Each row is a point on a tangle of strands that fork and nearly touch. The rows are in no order.
In the rows, 128 means zero.
Two points are linked if the straight distance between their rows is under 142. Some points are linked to none.
(804): [130  84 123 123  78 112 107 128 120  77 145 179  95 155 129 149 123 112
 111 138 112 142  84 158 117 105 122 125 137  85  73 103 140  99 153  90
 110 184 142]
(927): [112 119 147 168 122 123 162 120 110 146 137 108 116 126 121 147  72 133
 118  92 148 171 105 176 103 133 123 115 103 106 168 165  75 164 148 138
 186 148 158]
(1396): [148 117 109  81 182 156  79 136 114 151 129  49 142 145  95 125 142 161
 149 145 158 142 131  98 124 182 143 150 154 109 163 156 144 127 136 138
 125 146 144]
(320): [ 61 130  97 184 105  74 166 140 145  64 128 206 118  80 138 134 107  93
  91 126 104 133 145 124 180  92 117 113 135 113 106 108  96 161 208  77
  97 115 115]
(482): [100  99 144 146 134  88 135 105 150  95 137 117 100 127 208 110 144 143
 117 152 120 123  53 120 154  63 140 163 116 100 103  72 144 126 108 138
 155 145 147]
(459): [128 130 133 111 123 170 170 106 114 113 144 102 118 193 112 118 132 179
 133 108 127 110 147 104 106 126 116 173 142 146 145 110 154 113 112 123
 151 101  92]
(381): [165 157 113 135 122  99 181 106 108 139 150  84 123 100 139 139 111 124
 108 118  93  46 108 142 103  82 111 163 175  99 146 106 113  71  92  90
 135 128 126]
(1623): [163  90 176  56 152 142 116 131 101 150 138 121 157 175 102 126 149 178
 215 129 137 181 189 136 133 206 148 119 117 155 120 139 185 120 152 159
 114  98 113]
(1274): [ 72 162  96 169  87  80 149 142 130 111 126 226 130  91 108 137 123  71
  97 122  97 116 153 126 186 104 116  99 148 117 122 156  76 147 181  77
  76 110 100]
(502): [135 120 164 132 135 102 148 114 124 101 122 185 133 145 139 148 127 141
 162 160  94 162 144 140 142 127 188 132 112 105  81 157 160 151 166 106
 150 165 186]
(1013): [ 79 138 136 175 121 101 134 115 122 172 131 104  99 118 113 175  73  98
 113  86 140 138  79 156 120 113 143 151  96 105 149 187  61 145 161 116
 169 159 164]
(1515): [103 109 137 181 140 100 179 148 167  72 112 196 119  88 185 131  78 137
  79 159 122 145 171 126 157 108 140 119 103 127 103  87 142 196 167 103
 123 112 136]
(190): [140 123 160 124 111 159 103 114  93 151 182  81 108 183  65 138 122 148
 149  45 138 148 142 176  83 147  87 149 139 121 157 129 107  76 103 121
 126 104  90]
(1356): [170 133 116 114 148 154 121 128 138 191 127  80 117 158 105 119  90 144
 127 121 155 108 155 137  93 145 134 144 142 160 174 136 108 130 109 110
 142 118  97]
(1574): [ 71 118 190 126 126 153 139 132 102  92 122 131 163 131 109 145 139 154
 175  90 158 213 146 157 120 181  97  93  78 151 142 147 175 156 140 187
 148  80 104]
(1586): [100 139 155 151  82 152 186 102 116 139 161 138 103 174 103 153  85 137
 115  77  87  86 130 124 121  97 111 192 131 121 130 149  99 145 122 109
 190 115 101]
(1154): [141 108 164 120 153 114 125 160 119 124 115 154 156  74 141 151 124 125
 155 150 138 185 138 175 122 143 151  79 109 112 111 143 161 127 151 152
 109 145 167]
(1461): [ 91 181  92 157 105  89 114  99 133 114 140 138 135 118 124  98 158 113
  77 114 135 125  71 131 156 111 104 133 132 112 148 142  82 135 144 115
 135 133 115]
(1397): [174 109 162 132 128  88 110 120 118 161 136 163 109 123 140 160 129 104
 160 130  91 116 117 177 128 115 160 136 130  82  91 130 112 102 133  96
 115 166 175]
(1434): [148 168 113 113 159 117 194 135 113 143 129  80 174  74 112 147 110 142
 153 134  98  65 148 107 105 125 125 125 164 103 148 158 132  95 101 120
 126 108 138]
(1470): [166 154 134 160 114 106 147  93 167 177 148 130  73 120 151  61 131 147
  62 100 124 104 112 169 121  83 119 127 141 174 155  81  92 127 112 115
 110 106  73]
(475): [138 123 113  88 132 169 172 148 107 104 134 116 183  93 113 128 159 155
 176 161  86 100 156  84 138 142 113  90 176 121 119 134 158  97 121 152
  89 137 174]
(1532): [ 92 159 184 177 141 160 137 115 121 200 153  99  93 173 116 115  99 144
 126  62 144 115 149 116 127 137 121 202 108 175 168 146  77 163  96 168
 168  76  81]
(1481): [102 131 189 154 143 150 124 132 113 146 130 118 136 120 107 117 128 140
 138  83 160 234 143 176 121 186 117 103  93 153 168 150 153 163 144 192
 156  96 116]
(796): [156 223 114 163 141  67 162 105 138 161 134 171 144  95 131  65 178  99
 101 152  87  80 159 123 178 120 139 112 161 165 152 132  79 126 122 120
  97 108 118]
(1624): [160  83 150  75 140 161  89 128 113 141 127 141 145 185  89 127 121 158
 171 139 132 181 172 126 125 194 158 141 125 130 125 147 166 148 143 124
 139 134 117]
(355): [170 139 125 138 111  93  95 119 125 177 148 182 111 124 121 140 158  68
 150 139  82 102 144 155 156 119 147 123 141 111  99 120  77  95 134  94
  87 175 164]
(477): [178 100 109  79 143 118 164 125 114 142 138  62 128 139 142 144 104 168
 149 117 157  96 109 147  94 113 117 118 152 124 151  71 148  82  92 109
 139 117 122]
(1430): [155 131 102 119  96 138 195 131 106 105 158 122 125 129 121 179  84 122
 107 106  75  54 134 124  96  97  86 146 177 105 118 126 144  76  98  80
 130 110 109]
(1609): [142 162 171 124 153 131 150 118 123 168 144 104 152 106 164 100 179 148
 173 122  89  93 128 106 137 114 136 149 139 145 133 113 127  97  81 159
 119 102 129]
(265): [176 149 158 106 145 153 114 136 112 198 159  95 143 152  66  98 150 163
 193  93 117 140 210 128 119 159 117 135 132 172 140 139 136  70 112 127
 101  83  78]
(851): [ 89 155  94 136 103 117 105 135 136 155 105 186 127 146 107 136 152  52
 128 148 108  89 127  85 178 122 155 147 124 124 110 188  81 151 154 110
 121 157 148]
(142): [181 145 165 112 129  87 105  86 108 129 162 127 120 128 130 108 169 163
 135  99 108 176  85 203 115 133 131 111 133 102 135 102 122 100 148 119
 140 152 138]
(528): [137 164  75 146 127  97 128 112 143  97 114 175 150 127 122  98 119 123
  75 160 132 158 139 146 147 142 126  93 129 119 148 139 119 178 168 110
 135 145 125]
(1064): [175  98 152 132 143  97  87 111 124 173 128 130  96 154 160 171 107 112
 140 132 131 119  89 163 118  97 177 167 123  99 100 102 112 131 128 102
 146 171 159]
(709): [126 176  59 149 128  83  98 133 141 166 107 200 119 130 141  79 179  59
  83 150 140 105 129 114 203 116 134 129 156 155 141 133  64 145 142 111
  98 134  97]
(575): [ 52 103 149 163  90 141 175 149 143  59 124 167 133  73 135 143  82 146
 104  98 128 145 135 141 122  98  86  83 113 116  96 120 142 158 152 135
 112  85 120]
(1141): [184 142 162 106 172 144  36 114 127 157 146 100 133 140  98  68 208 144
 133 136 124 209 139 126 144 184 157 115 133 149 161 115 152 116 145 180
 117 142 128]
(1032): [141 127 133 150 185  67 141 133 137 143 131 110 132  68 169 154 107 101
 110 166 159 127  97 156 132 122 158 134 116  97 133 117 115 134 128 112
 132 164 184]
(548): [118 111 163 140 160 129  90 130 103 185 129  46 124 142 147 172 103 129
 160  74 187 130 103 140  95 140 127 160 104 147 168 119  97 144  94 180
 172 103 133]
(1408): [115 102 129 142 151 112 157 179 127  69 105 151 162  50 139 153 105 113
 138 169 139 158 166 146 124 137 138  65 114 100  99 141 163 129 152 132
 100 148 185]
(1633): [140 175 120 149 113 112  74 130 136 206 126 184 118 129 109 133 166  38
 141 133  98  89 145 113 188 131 160 139 140 143 121 157  56 125 142 106
  99 162 152]
(1556): [128 173 117 115 119 171 120 129 144 131 132  78 125 127 132  57 196 146
 112 134 118  72 127  61 125  99 106 148 141 166 160 116 127  96  89 160
  87 114  98]
(1160): [150  86  76  99 165 169 134 170 164 125  77 150 119 122 165 122  86 113
 108 204 165  81 166  69 121 131 145 121 125 150 103 100 165 161  91 119
 103 129  99]
(193): [ 84 142 194 153 125 165  87 117 121 161 150  99 110 163  96 130 135 139
 143  65 135 131 133 115 120 135 109 192 105 140 140 157 104 135 108 163
 140  83  96]
(1281): [136 118 131  79 118 165 141 125 120 120 150  90 125 213  95 108 155 167
 165 102 133  97 164  86 109 134  98 160 138 174 138  95 177  88 107 136
 105  65  74]
(83): [167 161  93 113 136 111 153 126 115 147 140  98 169 114  80 151 102 132
 125 137  94  94 152 127  96 150 130 114 170  95 154 177 118 102 124  83
 126 142 142]
(395): [157 112  90 132 137 110 170 148 149  69 123 179 121 107 161 126 109 116
  90 184 118  89 170 128 133 122 133 115 146 108 100  79 137 136 133  76
  99 145 122]
(1571): [ 98  94 148 155 102 115 197 151 118  93 134 171 111 106 143 205  67 100
 130 131  96  87 154 128 126  93 143 150 123  92  70 140 135 119 140  89
 132 134 158]
(121): [199 140 166 144 125 119  72 108 150 200 132 128  76 140 145  70 153 144
  99  70 135 131 123 175 115 108 132 126 121 188 144  69 108 118 106 136
 113  94  77]
(1413): [ 85 105  72 108  98 150  56 162 152  76 105  92 100 141 130 150 112  73
 105 143 178 132  42  93 117 102 103 121 115  85  72 126 121 117 127 129
 134 193 155]
(1184): [192  98 166  99 135 129 105 110 136 176 123 147 102 179 183 111 159 158
 173 124 115  92 146 126 130 101 164 161 123 180 109  65 149 121  96 130
 123  91 105]
(898): [127  92 137 156 126 113 160 161 145  64 122 186 122  69 171 145  93 133
  96 155 128 125 166 162 129 123 117  94 126 117  88  74 133 143 144 108
  87 123 110]
(662): [181 138 161 118 119 128 149  88 135 144 148 131  98 173 162  75 166 169
 140 116  91  86 126 125 126  89 137 173 143 157 105  69 147  96  95 117
 132 108  88]
(619): [ 78 186  69 163  91  94 130 140 132  98 113 191 158  96  85 123 141  84
  92 123 105 131 166 122 170 133 109  72 145 116 145 192  77 146 161  91
 103 117 111]
(258): [152 112 109 113 108 164 134 148 134 141 112 209 142 139 109 148 112  97
 148 178  88  96 190  96 142 139 143 123 141 128  83 146 131 137 129 101
  89 162 153]
(908): [103  99 128 132  96 136 105 140 126  93 118 158 119 127 102 152  96 104
 120 126 135 165 105 162 108 135 121  99 112 102  96 153 134 129 153 109
 130 169 148]
(17): [142  91  84  86 168 144 173 149 148 116  91 125 138 130 167 119  95 158
 117 184 179  98 159  91 117 121 145 112 126 172 129  82 175 153  99 139
 131 101 114]
(1123): [171 110  99  87 131 140 148 137 111 125 150  83 143 148  94 144 100 162
 135 114 120 117 131 144  83 140 105 120 170 104 150 136 147  84 118  83
 130 149 114]
(1542): [208  99 145  96 145 153  65 122 150 189 113 155 101 188 142  91 145 151
 145 137 129 122 169 118 130 135 167 151 125 196 107 102 145 141 110 134
 119 102  95]
(664): [ 88  94 153 117 104 151 115 168 108 144 101 128 153  99 121 187 113 109
 174 103 162 106 123 134 110 137  97 116  97 149 108 145 135 120  99 168
 102  87 127]
(561): [166 139 106  98 115 138 187 145 108  46 128 120 180  95 125 124 141 170
 139 161  53 120 165 105 136 147 111  57 187  93 111 117 186 100 153 105
  99 125 160]
(736): [132 106 131 122 103 131 197 156 105  97 145 162 133 116 128 202  84 104
 133 117  73  67 157 121 114 104 101 140 162  95  82 136 153  86 117  92
 114 123 132]
(937): [ 97 135 158 152 105  94 162  73 132 106 151 140 105 145 182 106 146 144
 121 116  76 118  75 118 151  79 140 189 126 105 102 108 135 142 129 119
 175 143 131]
(818): [ 67 118  94 166 110 117 121 125 161 129 104 153 104 119 119 131  68  85
  83 133 161 151  96 124 136 121 125 131  95 120 113 154  91 188 164 119
 146 152 133]
(268): [177 172 175 112 159 147 144 130 112 202 152  94 153 120 116  88 172 153
 196 113  93  99 183 105 137 130 118 145 138 172 133 135 125  74  89 142
 109  86 114]
(1217): [ 85 154  90 169 102  75 177 114 120  63 136 127 137 103 122 171  88 111
  97 115 103 104 101 139 137  95 111 116 142  68 130 151 102 118 160  82
 158 151 168]
(338): [ 95 150 130 141 170 111 114 100 130 129 108 106 133 159 129 130 135 127
 124 165 135 149 101  91 157 140 190 186  94 112 138 173 134 173 157 136
 191 164 180]
(705): [127 110 115 157 171  69 132 157 134 129 120 135 107  75 155 173  73  69
 104 172 158 117 115 163 128 135 152 121 110  88 112 117  91 134 152  82
 132 183 157]
(792): [154 140 152 115 150 173  36 132 125 148 128 130 139 140  59  70 175 122
 121 139 139 217 166 115 144 217 140 122 115 152 162 156 151 147 146 181
 109 132 124]
(1584): [103  78  96  95  98 165  81 165 125  92 123 104  93 140 144 174 107  90
 122 126 167 101  62 110 104  92 106 126 130  90  67  89 148  95 105 130
 126 177 146]
(1377): [190 112 134 121 115 144  46 108 157 166 114 158  70 169 137  75 151 137
  90 127 135 132 127 139 124 118 159 136 123 170 121  76 129 144 115 127
 115 131  89]
(377): [160 112 120 100 139 165  97 130 142 126 103 170 141 148  97  94 116 144
 122 159 139 184 170 126 121 186 149 118 113 150 129 155 151 173 148 126
 125 141 122]
(486): [ 84 167  95 139  91  79 140 117 114 102 144 118 135 116 117 144 151  92
 101 112 116  95  62 119 140  91  97 150 140  84 127 154  95  93 140 110
 131 153 145]
(428): [133 207  91 152 114  82 128 121 122 112 121 192 173 106  89 125 137 103
 106 128  83 142 191 157 161 159 125  60 157 126 161 195  92 147 159  80
 116 114 114]
(291): [133 148 156 148 106 150 164 116  96 169 168  86 112 166  87 140  92 145
 134  52 126 111 151 165  82 127  84 148 134 135 171 140  84  92 107 119
 160  97  83]
(788): [ 93 149 171 170  84 143 170 111 109 160 177 108  95 143  93 138  95 148
 118  37 109 111 106 158 101 108  83 159 136 117 154 140  61 125 129 133
 156 108  96]
(413): [174 136 144 126 133  92 133  87 139  97 144 180 117 130 172  78 180 141
 121 159  93 143 110 152 151 106 134 117 139 114  99  82 146 116 132 118
 110 157 140]
(845): [148 108 124 113 141 116 171 167 117  41 118 129 173  82 131 152 113 157
 141 170 101 147 168 144 125 131 128  48 154  79  99 115 181 119 150 108
 111 132 174]
(780): [125  60 192 129 130 114 109 150 125 178 112 190 115 131 168 178  97 116
 173 119 149 133 140 169 120 128 145 135  82 168  79  99 144 148 114 146
 115  88 131]
(933): [ 95 132 126 135 134 110 154 120 125  60 101 155 154 126 110 166 101 123
 144 159 108 159 138 107 132 127 173 123 110  94  94 186 154 144 181 107
 165 158 198]
(270): [127  80 113  98  87 170  77 146 109 139 120 103  96 159 134 186 114 107
 138  92 147  77  88 122 103  94 104 147 141 126  86  95 138  96  84 136
 126 118 111]
(687): [130 162 138 156 186  79 162 125 129 139 123  92 162  57 161 131 125 130
 118 152 152 161  94 161 127 125 144 108 108 104 163 144 144 137 128 150
 153 140 182]
(243): [109 107 117  97 116 185 149 183 106 136 112 142 190  82 108 159 145 125
 189 154 127 117 168 104 130 159 107  73 133 147 111 152 155 110 112 175
  69 120 165]
(1017): [133 122 192 150 130 106 117 115 135 152 116 206 120 132 147 123 140 126
 137 128 101 164 135 151 152 131 177 135 102 135  90 148 132 155 151 137
 125 141 153]
(1149): [121 201 100 158 140  82 121 120 144 188 120 160 135  92 137  92 173  77
  87 144 110  76 122 107 183 107 139 141 148 148 148 142  68 147 116 133
  97 111 125]
(416): [108 114 160 117 106 165  53 120 113 131 147 106  97 186  92 145 154 135
 140  82 138 138 109 112 112 133 121 182 126 119 116 144 124 111 112 144
 130 132 123]
(817): [157 108 103  72 153 154  93 140 116 142 134  50 138 145  81  88 147 179
 139 128 171 153 146 135 105 178 122 110 149 132 172 128 157 107 129 135
 106 126 103]
(220): [108 131  81 189 138  80 170 139 159  69 117 196 127  94 162 140  82 107
  65 160 116 120 183 131 174 127 130 107 124 116 123 103 102 196 182  77
 124 109 127]
(1604): [ 56 134 155 158 138 123 122 151 140 114  98 103 162  57 138 136 129 116
 122 128 155 212  92 137 120 133 141  92  76 125 134 178 149 127 154 182
 130 129 176]
(929): [151 146 140 142 162 163 134 125 131 195 119  83 109 175 110 102  96 143
 127 110 166 105 172 123 104 136 138 173 120 200 185 130 105 161 100 145
 157  85  76]
(1610): [ 85 169  64 119  97 113  96 141 118 113 127 121 132 124  97 156 161  57
 106 136 134  97  76 106 147 112 105 120 149  87 131 159  82  92 137 103
 107 178 151]
(746): [ 68  89 153 155 104 103 175 140 131  60 138 169 107 101 158 170 109 114
 137 141 100 121 110 108 141  72 149 152 109 100  54 117 153 111 149 109
 120 144 165]
(1015): [129 173  27 134 137  86 122 116 155 120  97 178 123 143 140  86 149  95
  47 172 148 118 133 132 166 123 134 121 147 142 161 128  95 159 139  81
 115 141  85]
(1569): [157 144 173 107 144 133 132 110  96 160 173  70 132 149  82 113 149 164
 177  74 135 152 165 173  93 160  93 125 130 143 159 121 132  73 122 140
 113  71  76]
(1099): [129  96 127  76 147 153 138 137 101  87 126  72 162 138 105 118 135 180
 159 130 177 182 137 154 108 185  95  81 127 134 158 116 182 125 141 157
 128 111 112]
(524): [ 75 135 157 185 110 132 219 121 124 149 156  94 115 108 159 136  87 147
 118  68 134 111 100 122 122  83  84 137 115 142 172 128  70 168 106 173
 186  79 109]
(1642): [110 139 137 153 120 138 178 128 140 160 136  98 119 107 143 135  99 141
 108  96 140  72 113 131 104  92 107 150 123 144 163 122  97 137  82 146
 148  93 107]
(1100): [151  89 134 101  94 140 102 131 132  80 139 181 114 135 152 103 172 133
 116 146 114 153 111 157 128 113 115  93 131 110  82  71 152  99 133 128
  80 161 132]
(242): [181  80 109 104 149 139  56 155 127 169 102 105 111 108 154 134 113 112
 138 135 182 123 124 162  98 139 129  89 127 152 122  81 134 126  98 141
  90 112 109]
(889): [133  55 169 129 137 117  97 143 123 160 118 150  91 144 178 190  86 107
 154 124 155 117 109 153 121 101 172 155 104 116  71  97 125 140 117 124
 144 141 151]
(483): [100 141  61 108  84 168  98 117 156  91 129 109 106 174 104  98 144 119
  65 141 136  91  78  82 122 112  96 162 134 114 132 116 120 123 113 107
 128 159  94]
(55): [115 110 133  85 157 142 135 136 108 131 130  65 153 145 140 149 146 159
 173 135 146 101 113  69 122 132 143 171 133 130 132 118 158 101  88 162
 151 107 141]
(625): [102 144  27  96 128 149 109 149 152  73  98 127 153 120 107 133  89  88
  94 192 159 121 126  73 119 158 103  95 143  95 134 166 135 145 129 103
 127 181 133]
(1139): [111 130 141 131 135 170  80 126 134 106 120 155 137 135  65  99 144 142
 123 131 133 216 163 125 130 196 129 116 101 136 151 181 158 164 149 159
 132 139 122]
(156): [121 131  49 122 130 156 141 142 164  97  92 157 143 121 113 134  74 102
  83 189 149 110 166  86 121 154 123 101 129 122 137 166 141 178 129  93
 135 145 122]
(1068): [103 167 135 163 115  91 103 105 123 124 146 113 127 104 105 112 155 129
  96  91 135 181  75 167 129 135  99 115 109 107 165 152  90 125 167 138
 139 141 135]
(46): [130  94 125  94  95 209  81 132 133 154 109 155 112 194  80 125 117 130
 160 108 134 112 186  91 113 165 116 165 125 177 111 141 128 123  97 130
 112  86  58]
(1095): [156 131 217 111 170 151 122 111 117 151 149 159 154 158 123  95 185 158
 192 116 104 194 165 129 149 187 150 126 106 153 116 140 167 125 135 168
 134  96 106]
(261): [113 160  79 102 120 177  95 127 148  97 126  80 118 149 113  77 183 139
  90 148 129  92  95  52 127 122 103 157 152 136 156 121 132 110 100 139
 106 133  98]
(406): [ 91 135 120 165 162 113 145 156 138  93  99  90 166  64 144 133  90 133
 114 144 181 203 104 161 115 135 130  72  94 106 152 155 146 148 153 174
 147 137 181]
(1310): [ 77  87 165 127  66 151 130 166 108  96 139 159 134 100 134 162 153 113
 156 108 107 137 107 145 122  98 104  92 116 118  66 124 151  82 134 158
  73 133 153]
(1289): [ 71 115  77 136  84 183  93 115 177  93 118 115 104 147 132  93 120 129
  61 116 164 115  70  89 130 100  80 161 117 129 134 109 106 163 119 152
 141 129  89]
(1055): [101 133 104 129 157 111 157 108 124  98 117 106 147 147 114 159  89 125
 129 175 139 131 110  88 138 132 177 161 105  89 139 176 139 161 162 110
 200 178 191]
(1491): [129 118 158 146 167 123 155 133  94 172 140  53 124 126 132 170  89 142
 154  80 186 154 105 168 102 144 111 120 101 122 199 144  80 140 111 164
 185 126 156]
(578): [170 178  57 101 135  95 151 114 126  98 116 130 175 115 112  77 163 142
 110 197  92 118 176 102 161 151 138  76 182 131 162 146 130 123 147  90
  97 141 134]
(1084): [142  85  67 105 148 142 142 174 163  85 113 167 118 117 155 142  93  93
 101 210 140  82 166  88 132 134 139 121 139 105  83  89 148 135 122  90
 102 170 124]
(656): [ 77 158 159 194  96 113 203 101 117 122 169 104 102 104 129 127 103 156
 101  58 108 144  83 154 122  95  81 117 124 103 174 132  66 154 152 141
 166 108 118]
(1005): [ 81 102 139 109 134 148 140 147 102  73 118 105 180 102 121 146 122 151
 161 119 176 198 123 157 100 167  88  65  88 136 135 125 174 141 137 185
 139  96 131]
(315): [137  94 140 112  70 182  33 133  99 136 144 104  99 170 110 166 171 111
 149  59 115 113  90 119  99 105 103 160 140 125  95 109 124  82 105 150
 109 123 109]
(957): [ 95  64 170 146 105 131  60 154 137 167 103 157 115 128 171 171 135  94
 166  93 153 137 112 128 129 124 138 133  75 189  89 101 139 163 102 184
 109  75 120]
(1307): [161 177 117 152 115  89 170  92 143 145 152 103 103 108 147  82 135 142
  86 112 100  55 113 156 117  67 108 147 158 133 145  89 102  95 101  91
 111 121  85]
(1635): [138 124 157 144 163 110  99 109 125 172 139  33 106 139 190 134 155 161
 143  91 176 138  70 149 109 111 118 140 115 161 183  68 109 127  86 180
 163  97 116]
(1658): [138 117 221 132 140 137 114 124 127 147 117 190 132 141 148 116 158 144
 173 123 106 205 154 135 148 158 168 127  87 159  97 151 169 154 144 173
 143 112 134]
(725): [147  91 140 119  97 194  39 142 145 180  98 171 101 147 104 118 132 105
 158  95 136 122 163 112 125 162 128 141 107 197  92 134 132 151  95 154
  99  83  88]
(1209): [133  99 115  79 100 179 103 140 108 153 125 103 125 197  91 150 135 132
 173 103 132  78 164  73 113 143 104 170 123 175 117 116 148  87  96 142
 107  72  76]
(530): [187 131 159 104 152  94 112 118 113 140 136 136 149 103 126 112 141 150
 150 137 120 198 112 200 120 152 147  90 127 105 129 132 143 119 156 129
 135 157 150]
(1208): [127 111 137  76 121 182 139 138 133  96 110 129 169 154 111  89 182 176
 165 142 134 138 180  88 127 163 108 105 125 175 130 125 184 123 119 164
  87  84  95]
(1375): [ 80 124 158 137 103 155 188 123 118 123 132 143 132 148 127 174 103 139
 147 107 108  73 140  82 129 101 143 204 120 124 108 157 147 145 106 132
 176 101 110]
(1215): [ 82 108 139 157 112 122  88 132 149 135 108 146  98 119 117 138  91 100
 108 114 153 198  83 153 132 138 157 127  78 127 108 170 113 161 169 137
 147 152 159]
(897): [ 66 129  69 122  99 114  57 134 131  95 110 112 101 139 109 157 135  55
 100 144 165 146  41 116 142 109 134 120 108  94  95 148  95 108 163 116
 121 190 164]
(1072): [143 157 151 130 162 110 220 114 102 125 133  88 162  94 142 153 103 175
 166 105 113  89 153 134 110 121 119 116 145 117 154 132 139 121  97 124
 167  78 136]
(713): [174 149 119  97 155 167  82 136 145 164 123  79 128 117 125  65 196 149
 141 151 128 124 140  94 137 135 135 121 150 174 160 104 143 106 106 164
  85 125 117]
(99): [130 156   7  90 146 128 113 139 149  94 106  91 162 114 105 100 125 115
  82 195 168 121 115  92 116 156 108  78 155 105 173 151 131 125 133  94
 120 176 126]
(577): [159 111 112 125 142 147 112 152 134 182 103 108 117 113 127 135  74 112
 122 111 170 117 146 177  88 152 119 111 129 158 160 129 109 137  81 120
 118 107 102]
(1676): [ 46  85 155 141  74 133 137 138 134  67 137 176 108 109 140 145 144 115
 135 133  97 160  84 115 139  84 131 116 108 103  44 127 143  83 161 138
  95 155 164]
(1596): [184 211  99 135 159  79 157  97 125 129 136 146 159  98 131  57 186 131
 116 167  88 124 163 131 160 146 141  78 167 148 161 128 121 116 138 109
 100 130 135]
(1343): [146 105 113  71 174 139 160 131 133 122 114  76 151 138 151 103 141 188
 155 165 159 119 144  87 125 139 137 124 132 157 148 101 181 124 113 147
 140 100 118]
(145): [ 68 135 106 158 104  83 166 121 119 114 136 118 106 112 107 203  65  77
 106 109 129 109  90 144 119 106 134 133 116  71 124 178  91 116 161  75
 167 166 163]
(234): [150 172  64 150 134  78 127 134 136  87 102 184 171 102 117 133 110 106
  91 174 117 166 189 159 153 156 144  47 148 113 156 155 122 169 162  69
 114 138 132]
(1456): [152 169 150 131 102  93 156  59 128 109 162 147  95 161 161  64 179 141
 122 129  49  84  96 113 145  87 126 180 160 122 104  93 135 102 120 105
 147 139 105]
(387): [138 136 132 110 119 151 194  90  97  78 162  82 123 171 123 123 131 173
 123 115  90 102 118 107 110 112  95 181 170 115 145 106 165 107 122 112
 178 123 117]
(1538): [162 138 167 122 166 107 156 104 130 117 133 125 145 101 188  97 168 163
 155 158  98 134 122 128 134 121 148 122 142 121 116 103 166 125 107 133
 126 124 143]
(649): [117 113  87 176 141  93 148 140 151 141 117 147  92 112 142 149  49  71
  78 136 169 138 116 170 132 129 130 108 114 109 145 129  69 181 160  90
 148 174 137]
(1352): [126 104 173 143 109 174  50 143 137 185 104 156 119 124 139 126 169 119
 147  93 126 135 142 103 146 135 139 134 103 182 108 121 126 152 102 196
  97  87 116]
(74): [134 145 164 148 112  89  70  87 134 141 159 133  92 140 121  93 169 131
  96  77 125 191  50 183 146 121 120 131 106 120 140 112  91 118 163 136
 151 148 129]
(123): [180  91 101  70 144 132  94 156 121 171 114  73 127 132 142 137 139 142
 161 135 160  92 122 118 103 127 127 117 148 141 120  86 139  88  98 129
 100 112 116]
(703): [ 87 139 101 140  88 155 137 150 137 132 110 195 134 128 106 156 138  53
 147 181  94  81 166  78 168 130 140 128 135 130  86 158 102 133 146 101
  81 182 169]
(574): [129 173 149 160 144 113 208 102 135 128 134 111 138 115 146 126 107 161
 120 121  98  89 138 124 121 106 134 149 135 130 152 129 120 159 109 121
 174  99 126]
(1087): [130  91 139 139 142 116 121 107 129 139 141  75  93 162 198 130 130 161
 128 109 171 142  50 151 119  90 127 148 112 134 151  61 114 136  92 168
 172 130 137]
(1369): [164 141  58  97 142 127 146 140 142  91 108  97 171  92 105  95 125 154
  96 175 138 117 161 106 111 147 115  70 166 121 164 135 151 124 134 110
  99 141 122]
(53): [109 130 146 123 176 148  80 125 121 138 122  65 136 149 106 134 139 134
 148 135 157 158 117  90 132 161 167 181 110 106 151 180 138 149 132 153
 157 152 168]
(1242): [118 129  92 111 113 170 151 145 141  96  99 176 153 143 105 134 105 116
 120 175 110  90 172  74 131 140 138 139 143 121 103 174 145 159 126 110
 125 144 123]
(41): [104  98 157 110 135 140 157 121 118 136 127 113 143 158 140 167 115 140
 164 123 131  97 118  92 128 113 147 187 121 119 113 137 146 131 101 137
 166 122 148]
(1224): [180 142 141  94 153 152  79 139 141 153 122  96 148  96 132  60 201 158
 130 138 132 179 130 147 139 155 130  83 127 168 161  98 158 118 123 185
  92 117 110]
(738): [148 134  98 110 133 106 172  70 105  80 148  93 116 164 151 110 130 155
 111 155  92  99  83 103 128 108 123 183 161  89 140  93 155 112 125  98
 185 160 152]
(904): [100 137 193 157 146 126  93 136 135 137 121 108 143  95 117 123 163 123
 136 103 153 242 107 165 128 156 149 110  76 132 148 155 160 131 154 185
 149 127 149]
(1130): [140 101 151 150 162  83 100 103 144 136 140  95 100 124 216 113 144 142
 122 133 142 147  48 154 134  84 157 144 122 116 125  67 129 132 106 149
 163 148 154]

Follow the links from the first point to the second, and from the first to the third. Name the last point that the two ways share.
(845); (1087); (1532) -> (486)
(1515); (190); (83) -> (788)
(1130); (1532); (475) -> (486)
(41); (1072); (413) -> (788)

A fork is a point with three links, a tip a point with one. Leave the first point through the second and follow the links. Name the first fork or tip that comes.
(1532); (929) -> (788)
(258); (703) -> (738)
(377); (1139) -> (1289)
(83); (1123) -> (486)
(1470); (1307) -> (1310)
(1461); (1068) -> (243)

Name the points in between on the shortest way along the links from the first point to the second, in order.
(528); (780) -> (1015) > (709) > (1149) > (796) > (1596) > (578) > (1369) > (99) > (625) > (156) > (1242) > (258) > (703) > (851) > (1633) > (355) > (1397) > (1064) > (889)
(1099); (1017) -> (817) > (1396) > (53) > (338) > (1055) > (933) > (502)
(619); (1084) -> (1274) > (320) > (220) > (1515) > (898) > (395)
(1013); (736) -> (927) > (1491) > (548) > (1635) > (1087) > (1130) > (482) > (937) > (1456) > (662) > (1184) > (1542) > (1377) > (121) > (1470) > (1307) > (381) > (1430)
